Each row is a point on a landscape with many valleys, with its height.
A ball rolls from a point to the lowest of its 2 nearest points, and stops where none of them is lower. Distance is the straight distance between rows; heights are no part of it.
Z409: [ 12  19 -12  11   2  35 -52 -15  -5  27 -23  -7  12 -14  -7   0  19   0
  -6 -12  -4 -29  11 -12   0  12 -16]  h=426
Z325: [ 10 -24  28  17 -41   2  23  -8 -32 -10 -10 -16 -31 -28  31 -17 -16  -7
  55  15 -15  44 -12   2  -8  16 -12]  h=499
Z233: [-21  -3 -10 -42  -1  -4 -19  -9  34  10  37  -9   2   1 -11   5 -11  -4
 -35  33 -19  -1 -10 -23  26  10 -12]  h=583
Z7: [ 19 -42   0 -19 -14  26  -8  -5 -27 -20 -16  39  -7 -23  12  -5  -5  27
  25  50 -24  47  -5  18 -17  13  -9]  h=593
Z911: [ 34  -7  -5  23 -54  11 -27  -4   4  19  15  -9  22 -27  15   0  22  -9
 -31  28  21  -3 -12 -40  33  -4 -37]  h=473
Z301: [ 13  14  -7   5  -4  10   8  16  28  34  13 -24  17 -18   1 -28  20 -36
   3 -18   3   6   6  24  58 -31  10]  h=58
Z39: [ 28 -17  25  21 -48  -3  30   0 -42 -14   0   2 -27 -17  22  -6 -19   9
  31  13  11  37  -4 -14  -6   3  -3]  h=528
Z952: [ 34 -46   5  -5   5  15 -24  11 -23 -15  -5  19 -18 -38  -1  -6 -16  20
  11  57  -4  32  -8   8  29   8 -10]  h=512
Z247: [-23 -13  34  -1  74  -9  11  -5  17  16  -3 -32 -19 -12 -15  -8   1 -24
  36   4 -15  14  -1  32  47  19   7]  h=342
Z394: [  6 -12   2 -31 -27  68 -42 -30   8  16   6   9  17 -20  24 -15   2  -5
  -7  28 -40   8 -22  10  -2  19 -11]  h=550
Z44: [-14  -3 -17 -47 -25 -18  13  -1  36 -10  37   4   2  26   5   2 -13  -6
 -28  13 -14   4  -4  -7   3 -13  10]  h=362
Z548: [ -3  33  14  20  60  -4 -20  18 -12   8 -24   0 -20  14 -18  14   4   8
  13 -22   8 -36  25  -2 -14  14  22]  h=257
Z754: [ -1  27  -6 -31  13 -39   9  14  41  -9  32 -11 -12  14 -18  14   5  -6
 -14  -8  23   4  17 -21  19  10  13]  h=329
Z551: [  8  26 -27 -19 -32  20   5  13  42  23   7 -21  28   5  29 -44  18 -24
 -10 -10   0  25  14  37  40 -37  23]  h=132
Z140: [  3 -48   6 -31  20  13 -17   7  -1 -19  13  16 -12 -27 -10   2 -24  22
  -6  66 -21  28 -16  14  23  11  -8]  h=535
Z682: [ -4 -33   8  -7 -15 -13  16   1 -49 -39 -10  36 -14   3  -3   7 -33  34
  32   9  -8  25   3   9 -44   6   0]  h=232
Z340: [ 33   5  11  -3  22 -12  37  22 -15 -19 -17  13 -30  24  -4   2   5  19
  18 -24  36  18  30  12   5 -14  48]  h=683
Z631: [  9   8  -8  -9 -24  32   6 -10 -21   0 -40  27   6  28  20   6   3  16
  11 -30 -12  20  13  11 -48 -13  13]  h=212
Z876: [ 10  51  -7  24  -7   6 -15   0 -26  15 -18 -16   9  -5  14   3  23   2
   4 -41  15 -38  14 -29 -35  25  -8]  h=353
Z45: [-27 -15  16   2   9 -17  39   0 -11 -12 -30  19  -5  28  15   4  -4   2
  39 -15 -27  12   2  39 -52  -4  26]  h=126
Z804: [ -1   7 -11 -18 -25  36 -16 -22  10  12  -8   2  17   9  17 -11   5   0
 -18  -1 -27  -7  -5   7 -10  -9  -3]  h=518
Z437: [ 12 -33  10  41   1  -9  -3   6  -9  10  25 -10   1 -36 -28   5  -1 -14
 -10  35  32  -1 -25 -15  55 -13 -30]  h=543
Z351: [-47 -10   6   0 -31   4   9 -33   2  -5  25 -12  28   1   2  -4 -23 -14
 -38  -2 -21 -30 -42 -24 -20   9 -46]  h=274
Z796: [ 17  -4 -13  11 -11  42 -53 -27 -15  15 -27  12  15 -10  -3   8  10  16
 -21  -6   8 -20   0 -12 -23  -3 -15]  h=451
Z636: [ -1  28 -18 -15 -18  23 -18  -7  22  28 -11 -19   8   4  16 -18  16 -11
  -9 -16 -25  -5   9  10   3   0  -1]  h=533
Z300: [ 11  36 -13 -11 -27   9  -1   4   7  23   2 -27   0   4  24 -19  19 -15
   3 -30  -1   4  18  -1  16  -5   9]  h=546
Z530: [ -8 -12   5 -50  24  16   5   1   9   1 -19   3 -19   2  12  -4   3   6
  28  16 -47  28   7  20  14  16  19]  h=182
Z937: [  7 -34   3  -3 -39   4  -5  -9 -61 -34   0  43  -9   0  -7   9 -23  40
  21   4  -9  24   1  -3 -58   5 -24]  h=265
Z984: [ -3  26   1  24  64   8 -44   5  -5  25 -23  -9  -4  -5 -40   7  11   0
   4 -11   0 -37  23   0   5  10  14]  h=288
Z608: [ 45   8  -8  15 -58   3  -8   4 -27   1  -1  11  -6 -12  11  21  17  17
  -6   1  45  19   6 -41 -14   5 -19]  h=431
Z851: [ 48  26 -31 -15 -42  16  -1  19  19  12 -12   3  20  13  18 -13  28 -12
 -14 -22  27  22  26   7  19 -42  28]  h=573
Z161: [  3 -25  13   0  13  19  14   5  20  11 -22  -9   4  -9  20 -16   3 -21
  20  15 -21  27  -5  34  35  -9  14]  h=724
Z973: [ 15  44   0 -30 -34 -18  14  11  20  20  34 -40 -18  -8  29 -18  14 -21
  14 -19  10  14  15 -28  30  27   1]  h=156
Z430: [  3 -20  11 -22 -20 -31  14   6  -3 -21  28  -4 -31  -8  -6  14 -23  19
  -6  35  25  18 -10 -22  16   6  -5]  h=241
Z714: [-45 -17   8  -8 -25   3  -2 -27 -11  -4  21 -13   7  -1   8  -5 -19   1
  -2  -3 -45 -21 -33  -8 -28  15 -35]  h=233
Z691: [-27  -2  -3  -6  34   5 -23 -12  17  16   9 -21   2  -2 -21   1  -5 -15
 -11  13 -24  -9 -10  -2  16  10  -4]  h=549
Z483: [-20  -7  11   8  10 -21  -3   2 -44 -20   6   2 -33  -5 -15  14 -26  30
  24   0  -7 -12   5  -9 -32  26 -18]  h=118
Z276: [ -7  25 -11  47  19  -3 -23  -2  -3  14  -2 -11  46 -22 -18   6   9 -21
 -30 -15  25 -56 -13 -36   0  14 -32]  h=371
Z520: [ 21 -49  10  20  19  18 -30   0 -21   5  -1   1 -10 -47  -6  -4 -10  11
  17  55   0  14  -2  15  40   7 -30]  h=485
Z532: [ -1  27   2  27  33 -34  11  20   4  -9   3  12   2  26 -17  12  -6  -2
 -17 -19  32 -40  13 -18 -19  -8  19]  h=597
Z439: [-16 -17  15  28  21 -27  25   6 -41 -34 -18  26 -16  16 -12  16 -31  31
  17  -3  11  -8  -2  15 -47 -10   5]  h=634
Z881: [  3 -30  35  -7 -35  -6  22 -15 -22 -18   2  -5 -21 -27  27 -21 -25  -1
  58  36 -37  51 -21   9  -9  28  -4]  h=474
Z363: [-36  11 -17  -3  53   1 -42 -14  30  29  14 -16  17  -7 -33  -5  -1 -22
 -29   8 -20 -21 -13  -1  23  -7 -14]  h=529
Z275: [-24   9  17  -2  62 -15  18  13   3 -11 -18   7 -29  27 -15  10  -9   5
  27 -15  -2 -12  20  19 -11   7  32]  h=206
Z63: [ 57  17 -12  19 -31 -31  14  30   8 -10  -3  11  -2   4   0  29  23   4
 -10 -11  67  10  29 -30  21 -23  17]  h=396
Z28: [-24   3 -15  23  20 -14  48   1  45  -4  16  -5  26  28   5 -22  -4 -31
 -19 -26  11  -5 -10  51  15 -45  28]  h=236
Z938: [ 11 -30  19  28  27  10 -12   6 -25   5 -13  -9 -23 -36  -8   2  -5  14
  30  24   7  12   2  11  22   5 -13]  h=450
Z569: [-33 -15  17  28  -2 -19  13 -13 -35 -24  -6  14   0  11  -1  12 -27  29
  12  -5 -15 -21 -19   4 -56   2 -15]  h=616
Z310: [ -9 -34  -6 -25   5  17 -28   0  14  -4  18   9   1 -20 -17   5 -22  10
 -32  67 -11  13 -24  -2  37  -3 -11]  h=556
Z787: [ 12  14 -11 -38  23 -28  10  17  28 -13   9  -2 -26  18 -29  12   3   4
  -9  -6  27   7  26  -5  20  -4  34]  h=315
Z205: [  3  -6   4 -52  -3  28 -35   4 -24 -11   7  13 -30 -11  -3   7   1  31
  29  30 -38  14  11 -11   1  41   0]  h=576
Z605: [ -3  -8   0 -20 -56  28 -31 -35   2   9  21   2  25 -15  13  -2  -9   3
 -35  11  -6 -23 -30 -32 -19  13 -42]  h=511
Z582: [ -5  41   9  19  62  -5  20  19  24  15 -15 -12   5  13  -4 -18   9 -22
  25 -51  -2 -17  27  44  10 -14  36]  h=465
Z192: [ -3 -17  -9  15 -41   1 -19 -24 -37 -12   7  19  14 -10  -2  23 -10  28
 -24  -8  18 -23 -28 -35 -49  19 -39]  h=558
Z927: [ 13  15 -14  22 -17  33  -4 -16 -21   9 -42  26  17  23  21   0  15   8
  -4 -39   6  -2  11  11 -47 -23   7]  h=247
Z228: [  9  -4  -6   8 -63  21 -26 -21   6  12  25 -12  26 -24  19  -8   7 -15
 -36  20   8 -10 -26 -36  10  11 -42]  h=492
Z461: [-13  43 -10  18  12 -40  19  11  28  -4  21 -11  10  23  -6   0   5 -20
 -22 -27  28 -26   7 -11 -12   0  13]  h=584
Z204: [  5  -3 -14  25 -11  33 -31 -21   1  20 -21   5  32   1   2   2  11   4
 -36 -12   0 -25 -15   3  -4 -23 -15]  h=475
Z598: [ 55   1 -34  -9 -32   7  -3  25  21   5  -9  18  20   2   3   1  29  -5
 -28  -5  37  19  24   2  37 -48  30]  h=581
Z552: [-24 -19  11  23 -28   7   5 -29 -47 -15 -10  18   1   6   6   4 -15  21
  10 -26 -10 -14 -20  -4 -68   8 -27]  h=596
Z480: [-23 -25 -12 -25 -10 -12   7  -9  39 -10  33   7   6  20  -4   6 -23  -6
 -45  37   0   4 -25  -1  17 -30  -3]  h=365
Z513: [  1  11 -10 -19 -45  -1 -27 -23   7  -3  24   0  18  -9   5  18   5   8
 -32  13   4 -22 -13 -56 -15  30 -41]  h=527
Z672: [  6  26   3  40  10  -6  25  13  -9   2 -16   6   3  24  11  -4   1  -4
   1 -32  27 -17  16  15 -17 -31  27]  h=324
Z494: [ 21 -35  12  68   2  15  -3 -10 -46  -1 -39  20   5 -22   7   2   3  14
  30   9  17   8  -7  30 -25  -9 -18]  h=197
Z398: [  6  -3   5  16  -3 -25  27  11 -35 -27 -12  17 -24  15  -3  15 -14  20
   8  -8  27   7   2  -5 -32 -11  13]  h=649
Z827: [ -9  -3   3  27 -25   5   2 -19 -36 -11  -4  15  14   7  -4  15 -11  19
 -11 -25  13 -30 -22 -21 -53   6 -27]  h=577
Z580: [  0 -16 -18 -41  -3  35 -23  -8 -27 -21 -25  49   4  20 -12  10   2  49
   9  -7 -29  14  16   3 -48   3   4]  h=148
Z488: [  1  -6  12 -12 -20 -23  20   5   2   2  24 -19 -29  -1   6  12 -11  -7
  -1  14  11  13  -7 -23  17   9  -2]  h=214
Z974: [ -4 -27   2 -41  45   5  17  15  15 -17 -41  15 -22   6   7  -6   6  11
  24  12 -32  25  15  35  11   5  39]  h=154
Z166: [-34  -2   5 -18 -30  22  -4 -35 -11   1   1  -7  18  16  18  -7  -7  -2
   1 -34 -45 -23 -20   2 -48  19 -25]  h=189
Z15: [ 10 -19  -6 -52 -37  52 -33 -14   8   2   8  23  19  -3  20  -5  -3  12
 -21  32 -38  18 -17   2   1   5   3]  h=548
Z907: [  7   3 -15 -31 -20  30  -3 -12 -26 -10 -21  30  -7  24   5  13   5  25
   9 -16 -25  19  16  -5 -47   6   3]  h=180
Z658: [ 18 -47  14  27   7   2 -15   2 -14   4  14   5  -4 -40 -22  -2 -12   5
  -5  50  20  19 -15   2  51 -12 -26]  h=515
Z559: [-33   3  -8  19 -11  -4   6 -27  -7  -2  13 -19  31   7   2   0 -17 -11
 -31 -17  -6 -44 -39 -19 -29  19 -32]  h=309
Z993: [-23 -17  -2  16  49 -15  44  -4  46  -4   5   2  10  26 -10 -14  -4 -33
  -5 -11   2   2 -10  55  22 -38  28]  h=203
Z720: [-16  41 -21 -17  60   0 -29   5  42  22   5 -13  19   6 -33 -12  17 -21
 -12 -25   2  -8  30  27  24 -27  37]  h=493
Z669: [ 19  52 -18  28  -2 -34 -17  15  27  -3  10  -7  44   5 -11  18  30 -11
 -37 -27  39 -25  19 -31  -4 -10  -6]  h=433
Z700: [ -1  35 -27  -5 -13  17 -14   5  39  40  12 -23  33  -9   3 -36  23 -25
 -16 -21  -1  -2  12  21  38 -29   7]  h=98
Z946: [ 10 -46   4  28   2  13   3  -6 -30 -12 -43  29  -4 -17  12   0  -3  21
  28  25  -3  21  -8  37 -29  -6  -5]  h=120
Z257: [-18 -15  30   9  56  -1 -10  -2   3  24   1 -35 -26 -31 -17  -9  -2 -22
  31  13 -14   6  -9   7  45  30 -16]  h=306
Z360: [-12 -13  -2 -45   2 -41   9  13   1 -28  37   6 -29   9 -28  28 -23  25
  -9  25  16   8  -1 -21   7  10  -1]  h=264
Z399: [-16  41 -11  -5  10 -15 -35  -6  20  19  19 -37  11 -24 -16   8  15 -18
 -23   4  -7 -31  -7 -51   8  40 -35]  h=363
Z970: [ -8  14  28  43  62   1  29  20   6  22 -25 -10   6   7   2 -13  15 -24
  37 -34  -2 -18  17  47   7  -7  24]  h=449
Z873: [ 23  38  -4  -8 -27 -10  16  19  30  31  26 -41  -3 -16  16 -27  26 -30
   7 -23  21  20  14  -5  56   2   7]  h=128
Z521: [ -4  38   6  31  19  -4   4   6 -24  11  -8 -20  -9   0   1  -2  10  -7
   9 -35   7 -31  10 -26 -19  26  -1]  h=378
Z342: [ -9 -17   1 -52  21 -27  12  19  -2 -36   7  18 -40  14 -32  21 -23  37
   5  19  -1  19   8  -4  12  11  23]  h=283
Z539: [ 14  -7  -3 -71  -4  18 -27  16  -1 -10  16   6 -30 -11   0   5  -5  19
   7  40 -22  23  11 -19  24  25  16]  h=564
Z649: [-27  24  -5 -12   4 -29  13   3  12 -12  23  -2  -7  32 -12  10  -9  -5
 -16 -20  -2 -25   2 -10 -19   4  10]  h=146
Z157: [-18   4  -6 -48   5 -31  22   3  39 -13  42  -7 -18  22 -10   9 -17  -6
 -16   2   3   3  -2  -9  14  -7  12]  h=346
Z425: [ -6  -6   4 -18 -34  57 -46 -40   3  14   6  -3  24 -19  12 -13  -1 -10
 -24   7 -25 -16 -31 -16  -2  20 -37]  h=530
Z295: [ 26  35 -13  27 -18 -31 -12   6  25  -4  19  -8  32 -11 -12  27  32 -11
 -34  -6  34 -14   7 -45  16   1 -27]  h=419
Z571: [ -4 -50  13 -17  -9  25  -5 -15 -12 -12 -18  33   3 -18  17 -13  -9  17
  34  51 -45  32 -24  31 -27  29  -7]  h=611
Z136: [-27 -31   6   5 -33   0  12 -16  17   7  32 -16  14 -11  13 -15 -27 -23
 -27  39 -13  12 -35  -4  23 -12 -22]  h=373
Z522: [ 23 -30   8  24 -34   9   6  -5 -51 -12 -18  17 -25 -19  16  -2 -14  21
  27  15   8  37  -1  -1 -23   2 -14]  h=551
Z280: [-30 -12  10  -1  31  15 -25 -16  -3  18  -2 -15 -16 -19  -8  -2  -5  -1
   9  19 -31 -11 -11  12  -2  22 -22]  h=572
Z652: [ 39  37 -17  11 -13 -26   1  14   7 -19 -15  27  18  31   0  30  22  16
 -26 -20  50 -11  34 -20 -24 -24  26]  h=366
Z53: [ -8 -45  30  -5 -31  -1   8 -15  -8 -22  16  -6 -12 -32  18 -12 -37  -2
  23  57 -39  36 -38  18   7  22  -9]  h=444
Z60: [ 17  22   3  44 -19  34  -4 -10 -44   4 -33  12  16  13  24  -7  17   0
   9 -47  14 -11   6  -4 -49  -2  -5]  h=287
Z94: [-13   9   5  40  20 -20  57   7  26 -14   5   4  17  28  10 -22  -9 -24
  -5 -35  23  -7   1  46  -3 -51  32]  h=266
Z252: [ 18  14   9 -18 -44  -9  15   8   8   6  27 -29 -24  -7  24  -6   6  -8
   3   7   9  20   2 -36  24  19  -3]  h=184
Z486: [-17  13  -6  -4 -19 -23  12  -3 -13  -7  14  -2  -4  16   0  21  -4   9
  -8 -11   2 -22 -10 -30 -31  16 -11]  h=109
Z489: [  1  -3 -11 -38  27 -14  -1  11  13 -22  -8  19 -28  17 -21  22  -8  21
  -2   4   4   6  17  -4   6  -5  31]  h=299
Z308: [ -1   4   5 -27 -52  14 -17  -5  -2   4  29 -14  -9 -10  14   0  -4   0
  -1  24 -15   7 -14 -36  -3  25 -20]  h=127
Z999: [ 38  -5 -10  29 -60  -7  -6   3  -9   8  13  -4   6 -16  16  10  21   1
 -12  11  38   3  -4 -49   9  -4 -29]  h=452
Z762: [ -5  27  28  39  43   4  12  12 -10  26 -23 -28 -11   1   3 -12  14 -19
  31 -36  -5 -12  19  17   9  13  15]  h=428
Z22: [  5 -33  21  38  11 -15  24   3 -31 -13 -37   9 -15 -12  10  -2  -9  11
  41   4  10  22  -3  29 -24   3   5]  h=183
Z697: [ -3  18 -20  33  -1  14 -11  -6  15  22  -8  -8  41   6   4 -10  18 -18
 -36 -25   7 -30  -1   7   3 -26  -5]  h=498
Z17: [  1  33  -1  47  10 -15  48  13   7  -8  -6   9  24  43  24 -19  -7 -14
  -6 -52  26 -24  11  24 -27 -40  32]  h=296
Z773: [ 40  30 -26   8 -29  11 -11  13   8  28  -9  -8  16   6  12  -4  35  -9
  -9 -29  18  -1  26   3  14 -21  15]  h=560
Z126: [ 20 -26  15 -17  12   8  35  15  13  -8 -31   3  -7  -9  21 -21  17  -9
  27   3 -11  41   5  31  34 -15  33]  h=711
Z523: [ 31 -12  11   1   7 -12  28  17 -12 -15 -14   5 -29   5  -7   7   0  11
  15   2  38  20  16   1  28 -13  28]  h=673
Z629: [ -9  31 -15  30  27 -47   0   6  43  -4  34  -3  39   5 -28  10   8 -29
 -34 -10  35 -25 -12 -24  11 -15  -8]  h=554
Z745: [ 18  29 -13  12  -3 -14  12  13   0  -2 -11  17   3  32   3  10   7   7
  -8 -26  40 -11  24  -2 -18 -30  33]  h=348
Z296: [ 17 -23  -7  35 -18  -9 -14   9   1  12  10   7  14 -20 -20  14   1  -3
 -33  29  39 -13 -18 -22  35 -18 -23]  h=567
Z298: [-18 -35  26  -3 -36   6   9 -17   6 -10  36 -17   6 -22  15 -10 -34 -18
  -4  58 -37  16 -46   6  18   5 -20]  h=410
Z718: [ 27 -16   4 -14  39  -2  32  18  -8 -29 -40  25 -25  18  -5   3   8  25
  22 -12  15  27  26  31  15 -17  50]  h=692
Z859: [ 29 -10  -9  34 -30   4  -4   8   0  17  -1   0  17  -8  -3  10  11 -10
 -28   3  37 -10  -4 -11  29 -31 -11]  h=585
Z264: [-24  39 -18  15  16 -46  31   2  42  -2  43 -23  25  11 -10 -10   0 -39
 -29 -19  18 -21 -15 -15   5  -5 -10]  h=569
Z181: [-29 -13  20 -12  11  23 -23 -23 -20   9   2  -9 -23 -15   6  -1  -2  17
  37  14 -47  -7  -5   6 -21  45 -30]  h=595
Z83: [  5 -18  10  -3   4 -30  32  16 -16 -28   2   7 -36   9 -12  11 -18  15
   7   4  31  21   5  -7   3 -11  22]  h=662
Z10: [-13  20  -1   6  54 -10 -44   6   1  12   5 -12 -14 -10 -44  15   1  -1
 -11   2   3 -31   6 -22  13  20   0]  h=317
Z861: [  5  27 -17  37  15  17 -37  -5  -4  25 -13 -15  33 -21 -24   0  23 -17
 -18 -18   7 -44   8 -24  -1   6 -22]  h=398
Z834: [-15 -21  -8 -13  23  -3  35  -4  43 -10  -5   4   6  16  14 -15  -4 -22
  -2   2 -18  19  -2  55  21 -31  23]  h=162
Z354: [  7  29 -14   3 -18  -5 -38  -8  18  21  15 -25  24 -25  -2   6  25 -14
 -28  10   5 -22   1 -44  16  26 -40]  h=382
Z806: [-20  29  13  19  73 -28   8  12  14  -6  14   2   2  27 -40  -2  -9  -7
  -4 -21  25 -36  16  -2  -7  -6  28]  h=610
Z281: [-20 -32  -8  -5 -31  -5  -1 -16  22  -5  31   3  24   6   0   3 -25  -9
 -52  45  -1   2 -44 -13  17 -25 -25]  h=341
Z958: [ -1 -25  -9 -22   8  21 -15  -2 -40 -22 -29  42  -9   0  -3   9  -3  43
  29  11 -27  20   9  14 -44  21  -7]  h=110
Z100: [-31  25  11  -6  42 -24  30   5  14 -12  13  -9 -23  39 -14   5 -14  -6
   7 -32  -1 -17  11   7 -14   2  26]  h=177
Z134: [-10  28 -13  38  30   1   2   8  15  18  -6  -5  31   8 -10 -14  12 -18
 -23 -27  14 -30   4  18   6 -36  14]  h=517
Z759: [  2 -14  30   5  12 -19  -5   8 -29   1  22 -25 -50 -41  -7  -4 -18  10
  27  21   4  14  -6 -20  25  35 -23]  h=205
Z971: [-23  -5  26  12  83  -4  -5   6   7  12 -16 -11 -22  -4 -30   5  -2  -9
  30   5 -13  -3   4  30  20  15  12]  h=369
Z657: [ -3 -11 -11  10  -6  41 -22 -21  11  24 -25  -2  32   3  13 -10  15 -10
 -18  -2 -21 -12 -12  28   5 -22  -8]  h=497
Z185: [-18   5  11   4  -5 -38  15   5 -23 -13  24 -13 -30   4  -8  13 -16  14
   3  -7   9 -13  -4 -29 -22  24  -7]  h=71
Z54: [ -1 -10  14   1   9  -7 -14  -3 -41  -8   7 -15 -43 -28 -11   4 -21  25
  24  14  -8   1  -4 -11 -12  37 -25]  h=160
Z372: [-24  22 -11  30   5   0  -8 -16   0  10  -3  -7  41  -1 -14   5 -13 -18
 -44 -25  10 -54 -25 -28 -28  15 -28]  h=340
Z719: [-11  -9  22  12  34 -10  42   3   8  -3 -23 -13 -17   7  19 -10   4 -17
  38 -15  -3  13   3  39   6   0  24]  h=272
Z498: [ -3   5   8 -30  -9  41 -37 -16 -27   2  -5   2 -25 -16   8   0   8  17
  36   7 -39   3   9 -10 -17  43 -20]  h=591
Z501: [-27  -3  -2 -57 -39  28 -15 -22   2   5  12  10  25  28  17  -8  -6   0
   2 -26 -53  -2  -6  -3 -38  14 -15]  h=151
Z218: [ 10   2 -19 -61 -25  20 -11   9  20  -3  10  17   0  12  13  -4   1  10
 -23  23 -18  26   8 -10  16   0  21]  h=545
Z730: [ -4 -25  33  30  22 -12  38   2 -15  -2 -32 -18 -21 -13  11 -13  -6  -9
  50   0   6  19  -1  31   3   8   9]  h=234
Z433: [ 19   3 -12 -56  -9  35 -29   6  10   1  -3   2 -15  -5   4  -4   5   3
  -4  29 -24  23  18 -10  27   8  22]  h=555
Z88: [-11   2  -2 -76 -42  25 -20  -8  -5  -6  24   9   9  29  12  -4  -7  13
  10  -6 -53   3   6 -16 -25  22  -2]  h=124
Z303: [-10  -8  -7   0 -30 -13 -22 -18 -13  -7  15   8   8  -9 -12  27  -6  25
 -26  15  13 -27 -23 -43 -25  18 -43]  h=542
Z472: [-11  27   5  -8  60   2 -16  16  -1   1 -25   9 -20  28 -21  11  -2  16
  11 -17  -8 -29  33  12 -20  -3  42]  h=235
Z195: [ 28 -27  -1 -20  26  15  22  19   7 -14 -36  19  -8   1   7  -7  15   6
  13  -2   6  35  13  28  30 -31  40]  h=701
Z191: [ 25  30   5  10 -12  -4   3  16  19  43  18 -31   4 -36  -8 -19  29 -38
   7 -18  10   4   9  -1  62  -6  -1]  h=97
Z633: [  9  33   1  46 -15  16  -1  -7 -42   6 -25   2   7   8  10   2  12   7
   8 -45  20 -33  -1 -33 -51  21 -12]  h=325
Z38: [ -3  -6 -16 -49 -35  25  -7 -13   7  -2   8   8  16  21  17  -2  -8   6
 -16   9 -28  14  -3   3  -2  -9   5]  h=534
Z544: [ 53   5 -11   6 -53 -18  14  20 -10 -11   3  11 -11   3  15  24  20  12
  -5   7  55  26  16 -43  16  -9   3]  h=411
Z838: [ 46  12 -29  11 -63 -15  15  25  33   7  13   4  29   4  14   5  34 -10
 -31 -10  48  16  15   1  34 -51  11]  h=592
Z526: [  7  15 -20  11 -10 -17 -14  -1  19  10  15 -18  21  -5 -12  10  20 -14
 -29   5  17 -16  -6 -39  15   1 -26]  h=402
Z556: [ 51  27 -22  19 -22 -24   3  22  24  -7   1  15  28  10  -8  25  32   3
 -24 -16  58   1  35 -13  12 -33  20]  h=383
Z253: [ -8 -22 -10 -40  27  -3  41   6  30 -19 -24  17  -9  29  12  -9   6  -3
  11  -5 -30  28   6  42   0 -18  37]  h=125
Z942: [ 33   3 -18  15 -44 -12  18  13  14  11  12  -3  12   4  17  -1  18 -21
 -22  -1  40  12   2 -10  28 -34   2]  h=601
Z260: [  9  40  15  45  37   3  -6  21 -25  21 -15 -20 -10 -12 -12  -7  13 -14
  27 -37  15 -35  23 -15   6  17   5]  h=403
Z926: [ -9 -20  -4 -41 -18   6 -23  -8  14  -4  28   3   3  -5  -6   9 -17  12
 -28  52 -20   3 -17 -19  10   9 -17]  h=571
Z853: [ -9  17  -6  40  35 -24   7  12  17  13  19   2  31   8 -26   2   2 -30
 -27 -13  29 -31  -9  -3  17 -30   2]  h=537
Z84: [-15  33  -7 -11  66  -1   0  15  45  16   0 -14   9  17 -23 -20  13 -23
  11 -33  -9 -12  27  50  23 -14  43]  h=479
Z408: [ 20 -25   7  -3 -28  33  -8 -14 -47 -14 -11  26 -14 -18  17 -10  -5  23
  24  22 -12  39  -2   5 -28  18 -21]  h=574
Z588: [-10  -1   6  -5 -23 -12  44 -10 -11 -11 -14   5  -1  32  33  -1  -6  -5
  20 -30 -19  18   6  26 -35 -16  18]  h=168
Z706: [-19   0  21  23  28  -7   1   0 -22  12   9 -32 -32 -27  -6  -6  -6 -13
  20   7  -5  -6  -9 -14  18  28 -21]  h=255
Z835: [-14  36 -10   4  41 -21 -32   0  15  22  17 -24   4 -17 -37   4  13 -26
 -17  -4   0 -27   4 -35  12  23 -15]  h=343
Z113: [-16  23   8  12 -13  -9  47  -6  13  -1  -8 -21   2  24  41 -22  -1 -22
  16 -38 -16   9  -5  34 -14 -17  14]  h=208
Z458: [-31 -15 -15  -7 -32  -8   0 -22  17  -5  25   3  29  10  -4  10 -17   0
 -53   9  -3 -27 -36 -19 -14 -15 -28]  h=310
Z584: [ 13 -32  12  10  44  -1  -3  16 -17 -12 -32  12 -27 -20 -15   6   0  21
  26  14   6  14  15  32  17   0  13]  h=417
Z80: [  1   5 -16 -18   1  25  15   5  45  11  -7 -10  18   6  27 -35  17 -29
  -2  -7 -13  23  11  50  41 -29  30]  h=161
Z994: [-12 -46  -5   3  18  21 -13 -15 -24 -16 -39  37   0 -11  -2  13  -9  36
  15  31 -24   7  -7  37 -40   4 -13]  h=49
Z765: [-11  11  16  14  25 -10  49   5  21   9  -6 -23  -3  18  20 -26   8 -33
  26 -35  -1  14   3  47  13 -15  22]  h=245
Z206: [-10 -36  14  -2  20 -22  20   5 -35 -26 -26  30 -24  -3  -7  10 -23  36
  45  13 -19  13   3  31 -49  18   1]  h=198
Z82: [-14 -32  21  -4  24 -29  45  10 -22 -34 -32  19 -22  12   1   6 -14  24
  52  -2 -11  25   2  34 -40   7  26]  h=166
Z808: [-22 -12  13 -33   4   0   7   0  -6 -11  -4   4 -28   6   6   3 -13  14
  26  12 -37  13   2  10  -8  13   5]  h=211
Z102: [ -4 -16  19  11  78  -5  -4  19  -5  -7 -24   3 -26  -8 -32  11  -4  14
  19  15   7  -1  10  28  20   6  11]  h=394
Z11: [-14  -2  -2 -58 -57   8 -19  -7   2  -1  39  -2   5  10  14   3  -8   8
  -6  17 -37  -3 -10 -34 -12  26 -14]  h=94
Z807: [-20  34 -22  -5  48 -10 -37   2  35  30  12 -20  26   5 -29  -4  14 -27
 -25 -16  -8 -19  12   6  18 -14   9]  h=508

For each start below, name the point where the ball stops.
Z399 => Z185
Z408 => Z281
Z938 => Z185
Z126 => Z253
Z44 => Z301
Z181 => Z994
Z303 => Z253
Z762 => Z994
Z394 => Z253
